Points, in no order, along strands that fork and pass close to each other.
In the rows, zero is written as 100.
Two points are linked if the straight distance between their rows is under 69. Some points are linked to none.
J290: [113  60  60 103 104  91  77 100 102 121  81 114 116  97  61  96 116  70
 107  98 110  74  92 113  88  94  96  85 135 121]
J4: [ 82  99 105 127  95  99  68  95  94  76 100  99 119 115 109 108  88 106
 141 128 102 103  96  90 103 112  98  91 120  93]
J462: [110  63  93  91  98 116 100  88 114 102 118 128  78 110 113  81 105  82
  94  95  83  87  87  80  87 116 110 101 103  77]
J999: [111 114  95  63  87  91 109  72 112  97 100  89  68  92 120  80  98 113
  43 119  94  87 137  98  98  97 107 112  86 116]
J540: [ 89  75  90 113  98  65  86 102 107 129 133 102 137 131 112  95 115  78
  96 122  82 112 111 112 114 103  68 144  99  85]
J562: [116  75  92 102 114  79  98  95 113 104 125 113  98 135 140 130 114  64
  88 109  90  88 102  77  87  87  87 105 118  71]
J757: [109 139 103  72 122 111 140 127  81  88  98 125  52  83 107 104  87 124
  62  51 110 106  88 107 112  84  97  98  61  91]
J403: [120  67  93 106  88 112  92 111  81 136  77 112 134  78  40  74 117 106
 105 102 100 106 107  94 111 135 120 121 123 128]
J82: [123  90  72  99 112  98  63 112  96 100  78 102  89  84  75 134 105  85
 107  60 121  49 110 123  84 100  95  72 112  93]
J702: [ 77 103 103  88  90 110 112  80 114  81 103 100  77 111 128  94  88  94
 117 129  93 107  78  78  96  92 108  82 106 100]
J766: [ 97  90 118 133  85 116  66  90  87 111 105  89 138 114 107  58  99 121
 133 112  80 120 116  82 127 132 116 134 116 109]
J10: [ 96  87 131  99  85 102  94  65 112 124 121 106 103 118 138  76 101  99
  94 136  58 111 109  81 115 112 118 143 107 122]
J383: [115  83  91 101  76 107  56  57 107  94  83  93  78  87 104  96 100 112
  95 112  98  67 142  90  95 122 112 100 127 110]
J192: [115  96 112 115  90 118  68 108  80 100  64  85 115  44  61 112  83 137
 125  96 117 112 115  93 122 134 122 114 119 129]
J919: [ 56 132 135 124  90 123 122  99  84  79  94  90 120 103  97  91  89 127
 149 128  94 152  79 108 115  99 108  92  93 115]
J352: [ 96 118  88 103 113  80 109 118 110  87 107  91 113 118 109 125 101  93
 103 102 121 104  95 110 102  72  75  87  85  98]
J42: [116  75  94 105 115 118  76 100 107  75 106 121  72 102 114 117  92  93
 111  76 103  67  99  81  79 118 114  83 108  59]
J726: [ 96 129 100  82 100  99 108 112  99  80 100  94  75  79 100  94  80 118
  76  79 117 104  95 116 114  96  96  96  66  96]
J474: [ 65 114 147 103  90 122 121  77 101  99  96  93 101  99 128  90  93 114
 123 144  67 139  76  80 107 107 128 102 107 125]
J24: [105 139 134  99 129  90 128 129  74  98  95 114 103  57  92 129  85 118
  79  84 111 145  82 116 119 101 104 109  68  93]
J804: [ 58 114 116  93  93  99 140  85  95 106  99  95 105 116 110  72 100 107
  96 138  73 142  73 103 120  92 106 110  90 137]
J786: [ 89 131 117 136 112 101 134 120 101  74 125 101 128 122  91 155 103 104
 143 124  91 125  68 114  99  80 101  87  76  87]
J722: [110 104  92  93 100 117  64 102  97  72  97 101  63  67  97 130  80 113
 114  70 124  82 107 104 100 117 103  87  97  78]
J837: [108 115  88 124 116  81 140 125 107 107 111 113 135 131  88 117 112  82
 111 101 104 116  62 119  98  62  81  83  83 117]
J749: [ 94  83  51 117 106 105  85 127 109 115  86 106 105  99  52  88 116  76
 120  68 113  71  85 139  87  96  82  69 105 108]
J101: [ 88 104  77 122  96  89 121 111 121  95 134  99 102 148 118 115 108  73
 115 106  86 106  95 103  88  65  68  88  92  74]
J611: [112 113  92  81 110 132 120 132  85 100  88 122  66  75  71  98  93 105
  98  31 117  84  87 128  93 115 104  94  71  78]
J724: [145  86 122  78 128  99 112  96  95 112  85 127 106  73  92 127 102  90
  80 101 111 102  84  89  89 113 128  98 110 109]
J758: [ 99 128 169 108 115 119 103 108  96  90 104  93  94  52 111 107  74 125
  90 101  92 136 106  95 112 124 124 126  73  89]
J325: [ 81  93  96 127  94 100 107  94  99  94  86 104 129 113  87 105  99 101
 154 142 100 123  63  99 101  73  97  77 135 140]
J405: [107 109  78 101 102 114 110 128 106  87 102  96  79 109  97 111  99  98
 101  40 125  80 101 108  81  82  74  76  79  75]
J186: [ 98 111 101  85 108  70 108  90 105 106 103  89 111 111 115 105 104  94
  68 123  96 101 102  97 103  91  95 114  91 116]
J921: [ 97 108 111 111 119  79  80 114 106  93 124  77 125 119 113 125  99  99
  87  99 111  94 125  93 106 112  86 120  78  72]
J781: [117  71  86  97 112 122 110 107 111  90 117 125  75 126 117 110 103  82
 106  54 103  71  90  76  73 103  99  83 100  63]
J182: [132 102 155  99 102 129 124  93 103 115  78 123  92  51  85  78  96 118
  64 111  83 133 119  92 100 122 143 126  99 115]
J132: [ 98  65  59  98  89  96  92 102 101 130  88 116 115  97  61  71 115  76
 106 100 101  95  78 115  99  96  94  93 124 132]
J869: [ 96  88  87 117 100  70 106 121 102 135 129 111 147 133  86  85 121  69
  99 107  96 118  97 125 109  90  66 131  87  93]
J886: [ 97  65  83 108  75  97  90 103  89 131  98 113 134 103  75  52 111  95
 116 108  92 116  97 103 117 112  89 129 123 124]
J441: [ 94  85  83 137 101  83  67  96  98  81 111  99 123 125 103  99 103  87
 126 111 107  89 103  91  92 102  90  91 118  77]
J931: [120  69 108 104 104 124  76  87 114  89 112 127  79 101 115  98  95  92
 105 101  92  79  94  74  84 131 127  96 115  77]
J908: [100 105 110  99  89 113  65  90 104  75  90  90  78  71 101 109  75 123
 115 100 117  88 110  95 105 122 110  94 104  96]
J606: [ 72 131 122 132 117 112 141 123 108  81 133  98 106 124 105 140  96 110
 124 107  85 130  77 106 105  99 104 101  57  68]
J818: [ 76  99 106 106  93  95 137  99  86 127  92 100 130 110  92  71 108 104
 103 136  78 146  68 101 121  93 102 120 112 150]
J468: [ 85  71  83 100  76  99 107  87 104 118 105 111 110 113  89  53 109  89
 109 123  89 116  83 104 109 102  88 113 113 119]
J313: [ 75  97  67 105  84 113  82  90 117  77  82  96  49  97 107 108  94  92
 125  86 105  74  91 109  88  87  96  50 105  86]
J402: [ 87  94  73  86  77 105  86  83 115  81  92  83  56  92 110  89  94 100
 104  96  99  72 114  98  83  93  91  67 102  85]
J194: [ 92 126  91  67 114  79 138  96 102  99  98 104  72 105 116  81 103 109
  43 106  94 102  96 106 112  79  96 101  72 111]
J864: [ 94 101  93  93  84  73  82  77 102 108 101  77 118 114 113  85 106 105
  87 124  95  94 120  91 104  95  86 113 114 113]
J40: [117  72  82  69  87  94 111  78 105 126 102 113  88 103  88  57 118  78
  61 105  86  84 117 109  89  96  94 115 109 108]
J915: [ 48 103 112 124  92  85  98  80 109 102 136  97 119 158 137 128 113  87
 134 147  62 113 109  99 105  91  85 129 104  87]
J771: [126 100  84  64 111  71 108  89 101 109  89  95  92  93 112 121 112  84
  65  90 111  74 111  99  77  68  91  87 109 103]
J35: [ 78 113 114 104  72 117 100  82  92 100  88  77 110  96  99  57  87 130
 119 115  91 129 103  92 121 118 116 109 102 132]
J657: [ 62 126 113 121  81 119  89 101 103  59 105  86  96 110 110  94  76 124
 145 118 110 113  98 103 112 106  93  85  84  82]
J269: [ 97  89 145 113 113 116 133  97  93 109  72 102 115  74  96  93 103  98
 106 122  77 158  73  80 102 114 127 106 118 119]
J737: [100 110 127 114 114  92  84 115 104 102 122  92 125 106 100 101  94 108
  86 104 104 109 113  94 109 132 104 132  74  81]
J211: [104 124 103 136 120  96 144 128  98  96 111 111 128 116  85 133 105  97
 128 100 102 125  57 122  99  72  92  84  71  97]
J185: [106  68 143 132 106 113  96  84  94 122 100 109 139  96 110  92 108  98
 124 129  64 138  86  68 106 121 133 125 135 115]
J181: [113 136 102  77 108  74 109 114  91  81  92 105  84  63 109 150  82  97
  94  82 135 109  87 114 110  58  86  84  94 121]
J955: [ 95  99  87 116  98 102  98 127  94 110 104 102 131  99  57  66 106 100
 105  85 119 108  93 114 111 122  88 111  83  88]
J102: [ 85  94 130 108 107 100 119  82  94  98 101 110 124 105 113 125 102  90
 132 152  84 132  65  80 104  98 116  93 124 114]
J960: [ 94  93  74 126  99  89 111 121 114 103 133 104 114 140 104  97 115  74
 100  84  99  99 101 108  93  75  63 102  83  67]
J281: [130 112 128  87 125  79  83 102  95  95  94 100 118  72 105 144  85 112
  87 111 125 105 101  95 106 108 115 113  97 109]
J472: [ 97  74 117 125 103 102  92  86  87 108  93 114 140 108 108 109 105  93
 136 142  85 128  75  73 105 107 116 108 144 124]
J297: [100  84  85  78  73  88 113  68 110 118 102 101  85 104 109  50 112  91
  65 124  76 101 110  99 108  98  93 119 106 130]
J328: [106  66  64 105 108  99  72  98  99 115  65 110  91  87  66 121 115  72
 111  95 104  71  82 115  89  92 102  66 131 134]
J138: [ 89 103  68 126  96 109  99 126 110  98  95 105 117 102  54  83 105  89
 130  84 119  99  73 130  96  93  88  75  92 110]
J133: [107  47  91  82  82 104 102  75 115 114 122 132  78 111 118  58 115  78
  94 114  73  92  99  94  90 108  99 119 115  90]
J107: [105 104 116 122  88 105  61 100  84  95  71  80 134  77  82  96  78 139
 130 103 116 112 117  83 126 128 116 113 115 121]
J831: [ 49 137 143 115  99 113 118  93  94  97 109  76 110 107 118  91  93 130
 110 125  76 138  93 108 118 119 118 122  75 108]
J205: [104 138  81  83 102  64 104 118 105  88  87  86  85  73  99 131  98  97
  93  77 136  91 104 129 100  42  73  72  93 121]
J284: [ 52 123 131 119  89 111 102  90  95  96 122  79 124 130 115  95 101 119
 130 130  79 125  96 102 118 115 105 119  81 109]
J622: [102  94  83  96 104  78 108  98 110 104 107 103 116 117 110 107 109  77
  93 111 104  95  86  96  91  78  83  94 109 102]
J231: [109 119  95 117 117  80  91 130 108  87 123  78 115 124 112 137 102  98
  94  79 121  91 126  96  98  88  73  98  81  58]
J731: [116 102 102 101 110 121  87 122  95  71  99 113  78  76 100 147  74 106
 120  54 128  95  89 101  92 108  96  81  84  63]
J66: [ 74 121  90 119  95 103 131 113 119  78 129  97  97 147 110 110 104  92
 126 115  85 114  84 104 101  72  75  80  80  84]
J708: [119 103  76  78 112  92 143 111  94 113  92 124  92 115  99  91 117  83
  64  70 102  89  73 108  91  73  90  87  88 107]
J925: [104  74  96  93 119  80 119  96 117 123 133 117  99 140 137 129 119  60
  78 111  76 106  85  83  93  88  93 120  97  84]
J806: [ 82  91  98  99  71 132  79  65 115  79  84  93  57  91 109  74  79 115
 125 115  90  90  91  86  98 122 121  87 104 108]
J121: [109 107  92  71 101 122 125 105 105  79  94 119  41  82 119 130  83  99
 105  53 116  91  72  98  89  86 103  72  85  95]
J883: [115 139 119  88 121  85 104 134  74  98  97 107 108  58  79 130  81 116
  79  77 131 124 102 117 124 101  99 116  71  88]
J768: [ 85 108  85 118 101  81 103  96 108  89  92 100 122 117  92 115 106  89
 138 139 108 109  77 116  94  58  87  69 125 141]
J490: [128 133 104  58 130 113 141 121  79 100  95 132  60  92  97  92  96 123
  46  50 105  87 102 112 109  98 106 108  66  83]
J769: [103 118 110 117 111  97 102 144  82 102  99 102 138  83  61  92  92 114
  95  89 123 126  95 113 112 126  98 114  70  81]
J195: [117  92  89  68 110  84 134  97 105 116 116 102  85 126 133 106 117  75
  51  82  85  88 107  86  84  70  85 103  91  89]
J746: [ 81  81 112 110 109  70 100  89 108 128 133 100 140 132 125 125 119  84
  94 130  74 114 105 102 114 104  91 147 104 107]
J135: [ 93  87 138 130  93 118  62  72 100  87 102 115  96 103 130  85  79 111
 135 130  73  97 100  62 101 123 140 112 132  96]
J25: [ 73 118 146 114 103 112 123  90  96 118 105  92 114  97 112  75 102 121
  86 122  59 141  92  95 122 121 126 134  88 118]
J38: [ 97  91  80 110  63 104  67  67  93 101  74  76 107 102 104  69 102 121
 121 114  89  97 123  82 116 108 110 111 132 133]
J292: [110 125 109  70 109 120 133 110  97  81  99 121  48  64 120 113  73 115
  83  67 110 116  73 102 101  94 110  89  69  90]
J261: [ 80  98 114 110  98  79 117  91  91 128 101  94 142 119 102  97 112  96
  98 137  82 133  86  97 120  97 101 125 109 139]
J910: [ 91 105  82 129  97 110 113 133  98 101 105 105 136 105  55  66 101  97
 123  95 118 123  71 126 103 104  86  93  84  98]
J286: [118  94  88  73  83  94  98  72 112 104 103  85  78  94 114  85 107  98
  57 106  92  69 143  94  83  96  95 103 103  89]
J851: [106 107  73  86  91  93  70 104  95  94  94  68  71  74  94 107  95 107
  77  70 117  58 146 116  82  86  80  84  99  67]
J932: [110  94 105  76 120  89 126  99 112 117 127 110  88 125 131 109 113  83
  54 101  76  96  98  84  95  98 100 121  80  95]
J557: [ 72 115  95 118  73 103  59  87  92  75  83  70 104  93  88  91  82 131
 145 108 121 102 112 107 119 102 101  89 118 115]
J846: [ 54 137 126 114 112 109 135 118 111  78 130  87  94 122 122 123  91 117
 102 109  87 128  87 107 118 103 104 104  54  85]
J275: [116  83 102  62  88 110 108  63 121  99  94 112  59  90 117  86  97  94
  77 115  93  80  99  84  82 103 119  91 105 114]
J597: [113  72  94 108  94  89  97 117  86 138  94 116 150  97  56  61 118  93
  98 106  98 121  96  98 114 123 101 133 115 121]
J419: [ 95  56  90  95  89  92 102  91 110 122 123 122 100 118 118  68 113  75
 100 119  73 112  90 101 101 100  80 124 105  93]
J150: [118  87  76  76 104 119 110 113  98 108  93 103  69 103  78  97 113  84
  86  41 105  49 112 122  80 107  92  87  90  75]
J109: [ 70 117  86 119  79  90  66  92  95  83  67  66 112  95  84  99  91 122
 143 117 118  96 113 107 115  79  88  77 131 137]
J146: [ 61 108  99 101  81  73 109  79 104 110 118  83 113 137 127  88 113  88
  99 141  73 114 105 106 109  78  77 117 101 116]
J382: [119  77  88  97 112 110 104 116 104 102 127 104  84 142 117 116 112  80
  86  53 101  77 114  75  78  85  80  90 104  55]
J349: [132  76 102  75 112 111 131 107  89 130 104 149  99  99  78  82 124  77
  80  83  93  94  79 102  89 121 116 108 105  91]
J157: [142  90 105  69 116 137  99 108  92  93  97 123  60  77  87 126  91 104
  92  44 113  57 111 105  86 129 118  99  94  70]
J522: [ 96 119 103  95  91  71  67  83 103  80  95  66  89  98 130 121  92 100
  93 116 115  81 138  89  96  82  84  85 114  80]
J817: [125  96 102  83 116 135 103 121  91  90  96 122  66  71  91 129  90 105
 106  39 121  77  83 106  87 116 110  88  84  72]
J337: [ 75 104 133 104 100 113 114  81 105  86 100 104  99 111 125 112  88 101
 135 143  87 124  68  77  96  99 116  89 105 109]
J842: [102  99  68 115  97 100 109 129 104 107 115  95  92 124  97 106 114  86
  92  40 114  75 117 107  69  64  58  71  92  66]
J173: [112 116 122  88 101  86  80  95  91  89  80  92 106  69 107 136  79 119
 107 119 122 112  91  90 114  92 108  99 112 128]
J466: [139  71  93  85 120  77  80  85 103 114  96 113 118 100  97 118 116  81
  76 106 110  72 111  88  86 101  99 109 125  99]
J159: [106  93 127 115  96 121  94 109  89 111  93 100 124  76  73  69  94 119
 105 100 101 121 101  93 109 142 120 119  92  98]
J67: [ 60 121  92 103  91  67 125  89 108 103 119  78 118 139 119 106 117  86
 100 140  85 111 100 115 107  58  67  94  97 121]
J113: [ 80  90 105 121  93 105 121 110  95 107  79  99 139  93  75  89  99 104
 137 131  97 140  65  98 105  94 107  87 128 145]
J567: [ 80 100  73 120  86  94  72  95 101  87  62  86 105  89  76 117  95 108
 141 116 121  91  92 113 105  79  93  69 135 137]
J271: [127  82 116  77  92 111 109  64 114 112  97 121  91  90 112  83 103  96
  73 127  85  96 100  80  91 116 132 109 113 123]
J773: [114  97  75  77  90  92  86  87 104 102 101  78  69  88 115 111 105  93
  65  87 102  52 147 100  71  86  91  74 112  70]
J612: [ 58 115 100 102  80  81 104  87 104 103 120  65 109 128 117  64 104 103
  91 121  83 115 122 109 118  91  76 120  83 103]
J608: [ 39 112 125 125  95 102 101  77 101 106 132  92 132 147 129 116 113 104
 138 139  61 124 106 103 109 103  99 136  99 105]
J225: [ 93 134 126  84 108 104 108 110  99  78 114  94  74  80 119 104  74 123
  76  96 104 111 102  99 116 104  99 107  59  93]
J592: [104  90  57 129 107  96  65 117  94  95  85  92  82  94  84 130 106  80
 113  59 115  48 118 127  75  81  80  56 118  75]
J950: [148  66 116  71 111 116 117  90  98 120  93 142 102  79  81  98 113  87
  78  99  93  88  93  91  82 127 138 105 117 102]
J449: [ 70 121 156 111  97 118 121  72  94 114  96  84 113 103 125  90 103 118
 114 136  57 141  92  84 118 108 141 130 108 135]
J119: [100 111  76  70 105  86 134  99 100 102  92 103  82 102  97  74 108  97
  60  87 106  98  89 117  94  76  93  90  81 115]
J448: [130  67  78 103 120  93  57 102  84  98  72 108 102  82  60 135 110  85
 100  81 115  57 109 110  90 118 106  82 130 103]
J45: [110  98  93  87  82 101  61  78 104  89  79  79  82  74  94 102  83 121
  97 107 114  89 133  94 106 119 108 102 107 118]
J33: [ 84 103  86 112  89 121  86 111 111  78  98  91  86  85  80  87  81 116
 119  82 122  99  89 116 103 114  92  79  77  82]
J368: [ 94 127  86 102 116  79 118 124  94 100 102  93 123 106  82  96 100 101
  86  95 119 110  91 124 110  79  85  99  77 112]
J255: [ 96  85 105 112  98 122  99 118  96 108 109 110 118  92  71  58  97 105
 103  90 103 116  93 104 103 141 103 117  81  81]
J736: [135  68  94  98 110 109  60  94  89  98  69 114 100  70  70 137  99  98
 102  97 110  78 104  95  92 123 127  97 134 115]
J667: [122  97  85  77 102  72  86  91 100 103  80  88  99  80  92 120 101  94
  80  99 125  76 112 109  90  81  89  88 117 115]
J965: [ 90 137 102  91 112  90 124 121  88  93  94  96  99  84  80  91  89 119
  83  90 117 125  82 122 119  87  97  96  69 111]
J277: [123  85  80  76 113 104 141 110  91 130  94 139 105 107  82  81 122  72
  81  72  97  88  67 109  88  91 103  98  97 107]
J784: [ 77 103  84 118  84 108  75 104 100  87  91  81 101  92  78  78  88 115
 125 101 119 101  97 109 108 108  93  85  99 104]
J47: [105  93  69 108 109  74 111 128 102 125 121 112 130 128  82  83 120  70
  91  80 107  98  97 124  93  79  68 109  87  87]
J518: [107 101 121  83 109 106 100  95 110  92 112 103  90  99 128 102  91 100
  83 110  97  97  96  80  95 112 114 105  85  89]
J267: [ 88  93  82  94  92 110  91  92 120  82 117  84  59 115 130  93  97  89
  93  92  94  79 121  80  77  97  87  79  98  60]
J681: [125 123 108  72 112  98  91 108 105  75 106  99  66  80 127 142  80 112
  85  75 125  88 116  93  98  94  96  93  85  80]
J53: [127  88  89 113 121 101 111 125  99 105 122 116 110 142 110 138 114  79
  98  51 114  80 104  79  75  81  74  93  95  62]
J569: [105  62  63 119  87  88  50  85  90 110  97 103 108 101  75  82 117  85
  99  93  93  72 133 106  89 122  89 106 135  87]
J124: [ 76 116  88  99  93  65 124  94 112 101 100  87 113 123 109 104 109  83
 108 139 102 112  82 115 102  46  77  77 109 137]
J494: [ 88  96 117 111 106 113 136 104  91 104  76 102 119  83  79  90 100 100
 114 122  98 148  56  94 104  98 117  88 114 127]
J727: [125 123 101  82 115  81  88 117  97  79  99  98  91  74 110 153  86  99
  89  77 137  89 103 103 102  79  88  93  89  94]
J552: [ 83 121  88  99  90  99  98 115 114  65 107  81  70 102 116 118  85 105
 115  83 123  90 111 101  96  75  78  70  86  71]
J487: [137  78 100  77 107 141 103  98  94 102  93 123  69  79  65 102 108  97
  94  68  96  62 106 116  92 144 129  93  99  82]
J778: [110  87  84 106 117  82  77  94 105  87 115 104  89 126 139 134 106  76
  90 104  95  71 122  65  73  83  92  81 128  60]
J610: [121  51  78  72  82 109  91  72 107 120 116 122  78 105  95  60 118  70
  75  98  75  72 131 110  84 112  92 114 123  88]
J452: [ 85  91 110 123  83 123  63  69 110  73  88 110  73  97 119  82  79 109
 134 124  84  95  98  70 100 129 136  96 127  97]
J754: [138 118 140  89 118  83  80 105  97 102 104  96 117  78 105 127  87 121
  67 107 114 101 129  92 109 125 114 133  79 100]
J705: [ 64 131 101  89  86  80 109  98 113  87 118  65  85 118 128  82  96 106
  77 115  96 103 125  99 108  85  79  97  76  88]
J902: [ 97 123 166 128 114 110  95 110  90 102  94  79 128  65 106 107  89 126
 105 112  86 143 111  94 116 125 131 129  89 101]
J795: [128  72  94  79  97 113 127 102  91 139  99 146 102  84  58  55 126  87
  73  96  85 100  96 109  97 134 125 125 106 110]
J251: [124 112  87  55 115 118 151 115  86 107  88 127  56 101  84  80 102 104
  62  44 102  71  96 122  93  96 110  95  77  86]
J476: [ 81 132 111  89  86  74  81  92 104  87 104  56  91 104 132 104  90 113
  82 119 108  94 140  96 108  92  83 103  88  95]
J729: [ 62 118 140 123  95 122 123 105  74 102  85  77 138  89  88  85 102 130
 133 127  77 165  89  98 123 106 114 111  96 124]
J340: [110  97  93  82 104  73  83  91  99  98  70  85 108  77  91 125  94 104
  95 118 126  94  96  97 107  85 101  91 123 138]
J350: [100 110 139 124 102 110  76 100  99 108 119  85 129 104 108  76  89 121
  99 107  91 109 118  89 113 135 117 142  79  85]
J545: [113  94  65  71 102  82 119 110  95 132  83 115 105  98  55  64 122  80
  68  88 108  85  90 132  96  84 100 102 111 128]
J90: [ 92 114  86 124  96  97  94 113 113  64 119  87  89 131 120 128  94  95
 123  99 109  92 116  89  89  74  80  65  96  57]
J833: [103 120  77  75  92  84  98 112 101  99  93  72  76  78  97 100 100 105
  69  70 125  77 130 122  89  68  77  77  86  91]
J204: [113  86  77  88 108 130 105 118  97 107  76 119  78  92  64 113 107  83
 112  48 105  68  66 122  84 109 102  69  97  96]
J253: [100  95  78 126 101  80  86 108 107  82 117  99  88 134 134 136 101  81
 110  94 103  81 116  77  75  65  81  69 126  49]
J553: [123  96  77  64 104  84 124  94 106 114 104  95  77 107 118 104 117  81
  52  76  98  67 123  92  71  62  85  84 104  92]
J447: [105  67 141 122 102 120 122  96  91 121  83 112 128  78  95  69 114  94
 113 125  71 153  86  70 101 122 131 120 127 120]
J874: [127 100 101 113 126  99 101 125 102  92 118 107 104 119 109 138  97  95
  95  68 125  89  96  85  88  98  85  94  84  61]
J619: [ 93  79  80 114  68 103  58  54 107  96  83  96  81 105 110  71 103 105
 114 117  83  80 125  83 103 113 112 103 138 116]
J742: [ 95  94  73  84  98 123 112  98 116  81  85 110  43  95 114 115  89  92
 113  71 112  82  71  98  83  88 102  60  93  95]
J166: [ 97  92  69  94  95  89 110 114 103 121  88 111 123  95  61  63 112  88
  90 102 107 104  80 120 105  95  89 103 103 128]
J289: [101  87  78 109  86  88  61  83  99 103  94  80 112 100  92  79 107  99
 103 107 108  81 122  99  96 108  88 106 118  97]
J248: [124  75  85  90  98 110 110 113  84 136  81 126 115  81  32  73 120  96
  94  87 104  90 100 114 101 133 125 112 109 107]
J445: [101 104 121 130  82 125  54  90  87  95  91  77 125  93 106  72  86 139
 138 102  94 110 128  81 127 133 120 122 111 109]
J492: [ 81 126  95 109  88 112  90 115 108  59 110  83  88 101 104 108  79 116
 135  98 125 104  98 109 106  95  86  78  75  72]
J997: [119 102 145 130  98 121  76 105  96 113  96  93 137  78  88  76  95 127
  97 103  97 116 124  88 114 146 125 138  90  94]
J800: [ 70 116 115 110  83 111 110 104  82 106  86  75 130  95  83  63  99 132
 119 121  91 142  87 100 128 107 110 111 100 138]
J642: [115  94  74  90 105 115 101 120  99  90 104  96  71 104  91 106 102  97
  96  30 118  56 118 105  79  97  86  84  88  59]
J887: [ 99 141 146  95 123 112 114 118  96  87 120  99  79  67 122 122  74 127
  73  89  98 124 101  98 117 110 117 122  59  78]
J475: [114 101  84  79 108 135 110 126  83 107  74 115  70  68  50 114  98  95
 106  48 110  78  76 137  98 119 112  82  83  99]
J136: [ 99  95  58 133 101  89  83 125 105 110 106  90 104 108  95 108 117  87
 108  60 114  62 120 120  68  59  62  55 114  74]
J868: [152 102 129  71 127 108 105 102 105 102 114 118  85  89 106 118  97  99
  56  90 106  78 123  94  90 119 122 120  86  93]
J604: [103 130  94  57  97  81 121  87 108  87  95  84  58  90 125  93  94 116
  45 105 102  91 122 104 103  77  91  98  82 112]
J287: [100 112 147 123 111 101  89 103  82 113  87  76 151  90  99 111  97 125
 119 122  89 134 110  83 121 123 126 129 109 116]
J927: [ 78  82 125 107  99  87 107  77 105 130 120 106 124 120 128 100 111  89
 103 145  63 126  90  90 111 108 112 140 111 119]
J863: [102  66  65 138 104  78  54 103  91  95 104 109 120 116  85  97 110  75
 113  93 105  72 119 107  90 105  80  96 133  73]
J995: [111  87 110  74  96  89 120  73 111 121 103 116  95 107 112  73 103  93
  62 129  79 109  92  86 100 108 113 120 104 131]
J807: [108 127  75  77 101  63 104 116  96 106  84  78  93  75  86 105 105 103
  70  72 127  79 118 138  93  58  74  80  96 117]
J973: [146 105 127  74 119  89  97  96  98 116 101 112 111  81  95 115 102 107
  52 108 108  92 125  94  97 122 123 132  89 110]
J46: [107  66 104  98  81  90  81  53 109 116 108 108 101 117 131  72 109  87
  94 138  68  98 118  79 105 106 105 132 129 119]
J751: [123 100  78  63 109 111 141 111  89 116  94 112  65 110  87  86 112  91
  69  32 105  54 109 116  81  93  93  95  91  81]
J327: [ 60 137 117 127  89 124 118 110 101  58 116  83 108 112  95 100  86 123
 154 128 101 133  79 110 107  94  94  82  76  97]
J895: [113 118 112 103 117  84  87 136  83  93  96  96 130  74  75 122  88 114
  96  85 134 112 100 116 110 111  94 112  79  85]
J511: [ 76 111 103 103  61 117  81  66  98  96  80  72 103 109 119  62  93 127
 137 122  88 109 113  88 125 102 114 103 118 135]
J689: [ 92 110 107  86 109 109 102 104 120  80 121  92  66 116 137 113  87 100
  89  91 100  91 102  79  92  96  94  90  82  69]
J618: [128  79 104  89 115 109  96  95  99 101  78 117  97  69  84 125  94 101
 105 101 113  96  77  88  90 117 122  85 117 108]
J661: [ 72 132 125 105 105 110 105 115 103  76 121  83  95 105 120 105  75 123
 100 105 101 120 103 103 116 114 101 108  60  82]
J596: [ 71  98  93 125  94  86  99 102 110  94 143  96 108 152 135 116 108  80
 122 126  74 105 113  93  98  84  72 105 102  72]
J454: [107  78  59 103 102 111  98 107 103 108  90 117  87 102  82 101 113  75
 115  61 107  66  79 123  78  85  89  70 110  94]
J18: [ 89  96 105  82  79 112 101  64 120  92  93  95  65  96 124  75  89 105
  99 120  91  93  93  82  95 107 110  92 100 114]
J636: [ 96  79  78 112  97 106  70 100  97  96  64 100  98  79  66 123  94  98
 125 105 110  86  85 107 105 101 108  69 131 135]
J623: [109 106 100  88  84  72  67  59 105  94  87  75  87  90 131 109  96 105
  84 133  98  76 147  78  91  89  99  92 129 102]
J471: [ 91 104 129 122  92 109  81  90  80 109  88  80 148 106 111  88 106 122
 133 124  78 132 103  82 123 110 117 125 121 125]

Follow the links from the first point to the second, and from the first to the third. Name the last point that the two ways share.
J995; J53; J795 | J133
J471; J622; J786 | J225
J557; J619; J868 | J492
J604; J702; J251 | J349
J606; J186; J471 | J225
J472; J708; J47 | J337
J447; J10; J133 | J337

A fork is a point with three links. Follow the links from the first point to the second and name the forks in between, in order.
J248; J205 | J349
J204; J610 | J955 J133
J195; J35 | J492
J462; J915 | J133 J18 J337
J902; J211 | J225
J454; J462 | J955
J910; J919 | J817
J468; J24 | J133 J955

Name the points in between on the shortest way along the links from the first point to the second, in order.
J402; J842 | J313 J742 J121 J292 J757 J490 J251 J751 J150 J642 J405
J611; J53 | J475 J204 J454 J749 J138 J910 J955 J255 J159 J997 J350 J737 J921 J231 J874
J447; J886 | J185 J472 J102 J337 J702 J18 J275 J271 J995 J297 J40 J610 J133 J419 J468
J454; J619 | J204 J475 J611 J817 J731 J722 J908 J45 J383
J405; J597 | J842 J136 J592 J82 J448 J736 J618 J724 J950 J349 J795 J248 J403
J90; J173 | J253 J778 J562 J925 J932 J195 J553 J771 J667 J340
